The views of a scene show one set of named points, each view turned or mirrored, shifted and resized as a whole, with a little noise and some points left out.
(in the rows, 128 means zero)

Scene 1
View 1
Q222: 111  133  149  148  124  124  121  157  130  134  148  145  126  119
Q312: 121  125  123  127  127  129  128  140  105  134  148  148  128  113
Q837: 104  154  118  144  112  139  117  155  126  126  135  151  127  110
Q645: 102  169  105  127  113  154  133  146  100  129  133  156  127  118
Q515: 120  127  139  138  131  121  127  147  117  139  150  141  126  120
Q192: 86  129  128  135  109  145  129  164  108  122  150  175  132  103
Q352: 92  155  129  148  108  145  122  165  123  126  138  161  128  112
Q994: 123  117  126  133  129  120  122  140  113  133  150  143  129  110
Q577: 130  122  121  126  132  122  127  133  109  139  146  138  128  113
Q406: 116  153  119  128  122  140  132  141  105  137  137  145  126  120
Q830: 112  141  152  145  126  127  128  155  122  140  147  144  122  126
Q614: 108  146  116  120  122  144  144  144  87  137  144  156  129  120
Q37: 113  130  122  111  128  144  152  138  74  142  151  156  126  122
Q61: 109  152  145  145  122  133  126  160  122  140  141  148  124  125
Q794: 119  157  102  120  121  146  133  133  97  137  135  145  126  119
Q453: 101  122  116  126  117  140  130  150  99  125  152  167  133  103
Q969: 102  112  110  131  118  135  123  148  107  117  153  167  133  92
View 2
Q794: 109  130  141  138  167  103  83  177  131  145  116  107  118  169
Q830: 160  143  105  154  147  118  113  149  80  135  128  85  133  132
Q837: 130  112  109  121  155  117  115  141  127  127  125  83  145  144
Q222: 172  138  99  156  150  123  115  137  91  126  130  88  150  127
Q37: 131  148  158  179  193  135  95  195  105  126  117  117  94  158
Q614: 118  133  148  155  182  128  103  179  115  125  118  106  100  159
Q645: 95  116  138  121  168  115  107  165  124  133  116  89  108  162
Q192: 147  113  136  147  202  166  143  143  128  74  129  91  131  135
Q453: 135  116  150  149  203  155  117  155  156  90  125  105  136  154
Q994: 172  144  123  167  172  126  91  158  125  126  131  112  158  143
Q969: 151  122  142  156  198  150  112  150  149  94  130  110  152  145
Q312: 138  135  144  160  184  126  92  171  136  124  123  118  134  158
View 3
Q577: 147  125  112  120  149  110  126  135  161  125  122  123  106  107
Q830: 143  133  126  145  115  129  130  150  136  152  153  162  136  136
Q352: 161  91  100  146  105  132  124  137  132  149  194  153  139  153
Q994: 130  124  100  136  131  107  113  134  157  134  134  131  123  126
Q222: 128  132  116  149  107  119  121  147  141  150  156  158  141  148
Q515: 133  133  118  137  120  122  121  143  147  142  136  147  125  125
Q794: 173  81  108  115  122  141  136  128  142  121  150  128  100  98
Q192: 176  97  93  145  149  108  118  125  149  150  187  139  140  161
Q37: 187  112  127  119  172  117  147  129  154  131  142  132  104  112
Q61: 147  117  125  143  106  137  134  146  131  147  167  161  134  137
Q969: 153  98  75  141  148  94  103  117  164  133  158  117  128  148
Q312: 160  100  99  122  143  112  120  124  155  125  146  121  111  117
Q645: 204  62  107  116  120  154  146  124  129  128  186  135  108  111
Q614: 185  95  114  120  147  125  140  127  146  129  159  131  111  116
Q406: 163  98  111  122  115  137  135  135  138  128  154  137  110  111
View 4
Q61: 137  139  125  143  141  135  129  148  124  104  118  142  95  115
Q577: 170  130  114  118  130  154  105  115  122  125  111  129  88  136
Q192: 107  102  120  131  126  157  111  138  112  107  164  136  97  125
Q614: 153  96  115  134  140  133  108  124  108  120  140  108  109  126
Q994: 156  134  117  112  126  163  106  121  122  121  119  138  83  136
Q794: 174  100  124  152  126  134  114  115  114  112  121  107  118  133
Q312: 160  106  116  125  127  153  102  114  115  121  131  121  102  138
Q406: 161  114  123  147  135  134  116  126  116  111  120  122  109  129
Q352: 118  118  132  157  124  148  128  148  119  93  140  143  103  120
Q222: 133  148  124  130  136  153  125  148  124  106  115  154  82  121
Q453: 126  93  119  121  114  171  97  117  111  116  162  125  96  140
Q837: 138  122  135  158  115  153  126  136  125  94  128  136  107  127
Q645: 151  95  127  163  127  132  120  126  113  102  138  110  124  125
Q830: 135  137  124  146  141  136  127  150  121  102  120  145  97  116
Q969: 118  112  123  116  108  184  103  124  119  107  155  144  84  139
Q515: 151  145  116  119  138  149  114  133  124  118  109  143  87  129
View 5
Q830: 85  126  165  123  102  136  142  126  128  134  118  112  148  132
Q969: 131  110  105  160  102  126  130  126  171  95  101  96  124  140
Q406: 139  148  161  121  77  126  126  125  139  109  115  116  134  117
Q37: 141  126  132  123  79  116  150  146  151  80  158  103  147  100
Q577: 131  137  153  154  106  111  144  101  147  117  128  98  149  119
Q192: 102  100  108  126  83  142  124  156  155  99  97  104  118  143
Q837: 117  134  150  125  86  139  112  122  137  122  77  121  118  142
Q312: 145  133  130  147  93  117  135  120  157  94  121  102  136  119
Q994: 119  124  143  163  114  120  144  106  152  118  121  98  143  130
Q515: 100  130  161  144  112  126  143  114  138  127  124  106  147  127
Q645: 149  149  148  103  60  133  111  142  140  94  98  126  119  121
Q794: 161  161  158  119  72  119  124  121  143  94  115  116  131  113
Q61: 92  128  167  117  94  140  133  129  126  131  109  117  135  133
Q614: 143  134  136  116  71  125  132  142  151  88  131  108  134  114
Q453: 135  104  98  145  86  133  123  143  174  85  100  100  114  137
Q222: 60  114  161  129  112  146  135  123  127  147  99  112  143  148
Q352: 97  122  144  110  78  150  109  145  135  117  76  122  115  144

In a view up to two points have been moved. Name them for each view, in the order of its rows, or write -.
view 1 | Q312, Q453
view 2 | Q192
view 3 | Q577, Q645
view 4 | Q830, Q969
view 5 | Q222
